Each row is a point on a tangle of strands that fork, close into loops and nearly touch. The rows are in no order.
Two points are linked if the straight distance between their rows is under 62.2. Some points are linked to none.
Z_983: 12,-16,6,33,1,0,7,3,28,-12,-18,-5,-11,1,22,-14,10,1,0,-2,2,9,5,-8,32,10
Z_531: -25,20,14,-34,9,-8,-8,4,6,-25,-14,9,23,-2,-12,20,-20,7,-30,4,-12,2,-11,5,16,-4
Z_442: -15,41,7,-22,-7,22,-15,-4,21,-24,-17,27,25,-3,17,18,-33,-9,-20,-3,3,6,-28,-28,18,8
Z_819: 23,1,20,31,-6,4,-24,-17,-10,24,1,-22,-18,-16,-19,5,4,18,25,-24,-10,-3,11,11,-21,-10
Z_328: 8,18,38,58,-11,-7,0,-27,-20,3,-9,-3,-27,-26,-9,-6,23,12,19,-16,-10,-1,25,4,6,11
Z_429: 32,-22,-35,26,23,-22,15,21,-13,10,6,-27,-16,10,16,-35,26,1,35,18,-24,-16,35,24,15,20
Z_891: 17,-18,-25,31,-11,-23,23,7,-19,-3,-6,-8,-11,-4,14,-17,18,-6,24,15,-9,-11,23,-11,16,16
Z_189: -9,4,34,39,-15,-9,-11,0,-7,-7,-5,3,-8,-31,8,16,10,24,-5,-18,5,0,35,-9,11,-4
Z_747: -12,1,-22,-72,14,17,10,19,32,-9,3,30,5,37,10,-4,-18,-17,-15,34,20,1,-42,-17,-1,25
Z_134: -35,36,25,-46,4,-6,-21,-7,12,-23,-10,28,18,-5,-8,23,-35,12,-25,4,-28,-6,-22,-1,11,11
Z_998: -2,37,12,-33,-1,42,-20,8,37,-10,-10,31,10,5,30,10,-36,-15,-26,5,9,18,-45,-25,16,20
Z_548: -20,1,12,13,-14,-18,-11,25,-15,-28,-18,19,2,-22,0,11,-25,7,-16,6,9,-21,32,-5,25,-15
Z_390: -15,14,-20,-44,6,8,-5,11,20,-22,-33,16,10,7,-1,1,-36,-22,-13,17,14,-2,-25,-22,28,12
Z_409: 18,-25,-26,25,9,-28,22,9,-15,-2,10,-25,-9,4,21,-20,36,8,22,10,-15,-12,27,10,19,8
Z_702: 13,-25,-32,-10,-1,1,-1,19,-3,19,-6,-9,-5,13,1,-11,-10,-20,21,11,5,1,-8,-8,-16,-2
Z_353: -13,-14,-31,-46,26,-9,-7,22,15,-16,3,-8,18,23,-13,-6,-16,5,-4,8,2,-1,-5,4,11,6
Z_99: 2,1,-5,0,-20,9,-13,12,9,-15,-8,22,13,-3,27,-1,-7,-9,-11,-5,28,6,-15,-33,5,7
Z_940: 20,-7,-8,31,-1,-16,9,-10,-45,23,4,-20,-11,-3,-4,-19,18,-5,32,0,-17,-5,26,15,-13,5
Z_277: -24,31,18,-58,7,26,-11,-10,27,-4,4,41,3,20,6,-5,-25,-5,-21,9,4,10,-55,-12,-8,24
Z_431: 22,-18,-19,3,10,26,13,-6,21,18,4,1,-25,10,-25,-27,-8,-8,9,6,2,12,-14,28,-16,-2
Z_674: -3,3,1,28,-17,-18,3,-9,-60,11,-5,-12,-7,-19,-13,-18,5,-11,33,2,-4,-17,33,5,4,1
Z_681: -12,33,31,4,-14,0,-2,-28,-10,-8,10,0,15,-14,-6,31,10,8,-16,-29,10,-4,8,-19,-6,-3
Z_312: 28,-30,-40,8,-7,-9,10,17,-11,21,-10,-8,-25,16,2,-26,4,-20,37,31,-3,-6,1,4,-13,18
Z_793: -8,-7,21,29,14,-22,2,3,-28,1,4,-25,-7,-14,2,1,27,30,-4,-11,-8,-12,42,10,17,-17
Z_775: -20,40,3,-57,12,36,-12,2,45,-11,7,36,6,25,31,-7,-26,-7,-20,22,5,9,-55,-19,7,28
Z_303: -23,29,24,-13,-24,5,-26,-15,-23,2,-10,30,13,-6,-3,26,-22,-7,-6,-2,7,1,-26,-18,-29,-4
Z_456: -5,38,21,-18,-13,22,-12,-26,18,2,15,14,24,5,5,35,-12,-11,-19,-17,-8,13,-32,-15,-13,-4
Z_400: 28,-15,-25,29,-2,-6,24,-9,-17,27,13,-14,-18,13,4,-18,24,-4,35,3,-14,3,3,18,-30,5
Z_322: 14,-24,-21,14,40,-6,19,9,17,2,14,-37,-11,13,-4,-16,29,18,0,-3,-12,-4,29,31,7,-14
Z_272: -3,-11,32,23,-3,-8,-28,5,-27,7,-15,8,-20,-25,-15,-12,-6,18,11,-10,-4,-3,15,2,-10,-3
Z_69: -10,17,26,7,-10,-8,11,-31,-18,1,2,-13,5,-7,-24,38,13,-4,-10,-29,1,-4,7,-2,-10,-12
Z_625: 27,-28,-45,9,19,17,29,0,19,22,11,-13,-22,17,-11,-23,6,-10,23,13,-5,-4,2,32,-15,3
Z_499: 11,-26,-30,-17,11,6,14,7,23,-5,32,-4,4,22,3,-18,16,5,2,0,11,3,-3,-2,-17,1
Z_647: 6,3,11,-11,-3,29,-19,-6,19,11,-11,16,-12,-5,-15,4,-29,2,-6,-3,5,19,-36,-2,-15,1
Z_235: -6,-20,9,29,-2,-32,32,6,-48,14,-8,-21,-1,-12,-7,-10,27,-6,2,13,-20,-19,37,22,13,-5
Z_164: -3,20,19,25,-24,16,-26,7,3,-9,1,28,12,-16,29,19,-3,-4,-12,-13,23,5,-4,-25,1,-5
Z_746: -16,5,7,-20,1,-5,4,-6,5,-14,3,5,19,5,-7,12,-3,6,-18,-13,-6,4,-13,-3,3,-6
Z_860: -3,-19,4,1,-3,-1,-21,9,-10,4,-2,-1,-10,-10,-14,-16,-2,11,4,-8,2,0,-2,-2,-9,-10
Z_238: 5,-6,-4,10,-12,-6,-5,-1,-16,15,11,-19,15,-12,16,24,13,7,5,-2,-7,-3,14,-13,-9,-24
Z_554: -10,16,0,-17,-10,7,-4,-16,-3,-5,4,7,16,9,-8,-7,-12,-9,-3,-13,16,2,-23,-18,-16,3
Z_157: 4,-22,-7,9,21,-12,-1,6,25,-5,8,-23,2,7,8,-6,23,19,-6,-8,2,7,15,16,16,-12
Z_159: -16,-9,9,31,-26,-20,5,24,-40,-17,-24,11,-3,-29,0,-2,-12,0,0,16,0,-24,48,0,24,-10
Z_465: 3,-12,-3,-8,24,-4,-11,9,19,-6,11,-35,12,-1,-5,16,-1,24,-7,-9,-12,6,11,14,15,-15
Z_34: -1,-20,-18,11,-12,-20,16,14,-10,-8,-10,-1,6,3,6,-10,3,-14,5,2,10,-9,7,-13,14,-1
Z_575: 8,15,-5,-18,-16,22,-4,2,24,-7,9,19,19,17,31,-6,2,-19,-14,-2,23,18,-31,-32,-3,5
Z_255: -1,18,32,9,-23,26,-32,-6,13,5,5,26,5,-10,25,16,1,-3,-11,-17,20,27,-20,-18,-15,-4
Z_477: -14,3,32,15,5,-14,-5,4,5,-27,-6,-2,9,-20,10,22,11,18,-25,-14,8,2,24,-2,27,-14
Z_262: 9,-15,-23,-4,14,-12,6,7,-19,9,8,-34,3,-1,-17,-14,3,-2,12,-4,-9,-13,22,20,3,-12
Z_39: 27,-29,-47,12,16,-5,9,27,-15,15,-5,-25,-23,2,0,-32,0,-17,47,23,-9,-10,18,17,8,15
Z_869: -5,-17,-27,-37,11,2,-4,23,5,3,-7,3,0,14,-13,-1,-24,-10,2,17,7,3,-18,-2,-5,1
Z_180: -21,6,-9,-34,11,-11,-5,17,11,-26,-37,1,18,4,-15,0,-29,-6,-21,13,-2,-1,-14,2,33,-2
Z_316: 15,-13,-11,-5,-2,29,-2,-9,29,18,-5,1,-12,1,-13,-2,-15,-14,4,3,4,20,-29,9,-14,-4
Z_785: -2,19,-17,-29,-10,22,3,-5,11,5,4,24,12,22,9,1,-19,-23,-6,9,28,11,-38,-21,-16,10
Z_690: 16,-18,-6,16,9,6,21,-24,-2,28,27,-20,-16,7,-11,-6,23,3,16,-8,-5,2,6,21,-33,-7
Z_626: -5,7,21,5,-14,-17,14,-21,-31,20,-3,-10,5,-7,-26,21,6,-8,-6,-7,-5,-6,0,7,-28,-16
Z_236: 3,6,4,25,-26,6,-26,-1,-13,3,3,13,-6,-13,14,7,4,2,18,-11,21,8,4,-21,-11,-1
Z_443: -8,-12,-16,4,-10,-22,-4,21,-19,-28,-20,10,9,-4,15,1,-3,-2,-8,9,11,-14,23,-12,14,-5
Z_971: -7,-6,15,44,-17,-33,16,21,-50,2,-15,-6,-11,-22,4,-4,11,0,12,28,-20,-22,50,7,13,-1
Z_284: 29,-36,-31,13,33,-2,27,11,10,21,23,-25,-22,10,-5,-17,23,0,17,17,-24,-8,24,43,-10,-6
Z_246: 5,-15,8,13,-5,-9,25,-19,-20,31,3,-12,-10,3,-21,-3,17,-10,3,-2,-7,3,3,18,-28,-11
Z_86: -8,29,16,-34,4,25,-1,-23,36,1,35,5,23,18,-7,21,-8,5,-21,-13,-12,15,-30,3,-19,5
Z_735: -34,28,17,-56,10,5,-18,-2,23,-21,-15,35,4,12,12,12,-26,12,-26,22,-16,7,-47,-9,4,14
Z_178: -5,-19,-37,-59,17,1,16,28,28,-9,4,9,2,27,-4,-2,-18,-21,-4,32,19,-4,-34,-11,-1,12
Z_240: -2,-25,3,10,25,-37,21,6,-41,16,4,-37,1,-7,-2,-17,37,7,4,4,-18,-18,38,38,7,-11
Z_611: -13,19,23,22,-23,-9,-12,-11,-29,-16,1,6,6,-25,-4,15,1,8,-4,-22,18,-19,26,-13,5,-12
Z_892: -1,7,13,-25,27,16,1,-15,40,-3,33,-10,11,10,-17,23,6,16,-21,-13,-18,9,-8,13,-6,-7
Z_368: 11,-14,3,33,-2,6,24,-13,21,-1,-4,5,-19,7,10,-22,24,1,2,-10,1,16,-3,7,6,4
Z_951: -14,-4,-17,-36,20,-24,-5,14,14,-23,1,-22,22,8,-9,8,-7,20,-10,3,-8,-2,10,10,20,-7
Z_644: -9,21,12,-26,-8,34,-23,-2,11,12,-27,24,1,-2,-12,0,-34,-17,-6,1,11,16,-40,-11,-3,3
Z_922: 4,12,15,47,-11,-16,6,-12,-40,-4,-4,-12,-17,-26,-9,-9,13,12,26,-7,-2,-20,44,2,8,6
Z_837: 2,27,36,-3,-13,24,-25,-24,15,8,15,16,6,-5,-3,22,0,2,-17,-32,9,22,-27,-8,-22,-3
Z_144: 15,2,-9,37,-27,-6,-7,-8,-17,14,-2,-5,0,-11,11,12,3,2,20,-4,1,-7,12,-8,-7,-9
Z_756: 11,0,19,43,1,0,13,-29,0,3,2,-9,-17,-7,-2,-10,30,7,7,-22,3,6,15,5,3,3
Z_334: 11,-11,2,-13,22,24,16,-9,43,2,36,-4,1,20,-7,11,21,14,-21,-10,3,14,-5,18,-13,-9

A tip is a point with one link. Name the tips that can be reached along the links from each point below, in the order of the rows.
Z_157 => Z_747, Z_240, Z_644
Z_837 => Z_442, Z_390, Z_238, Z_334
Z_400 => Z_983, Z_477

A fork is a point with three links, a tip a point with one. Leave the first point through the second and follow the links. Name the first fork or tip that comes.
Z_891; Z_34 => Z_240
Z_246; Z_690 => Z_983
Z_922; Z_674 => Z_477
Z_240; Z_235 => Z_869
Z_465; Z_157 => Z_644
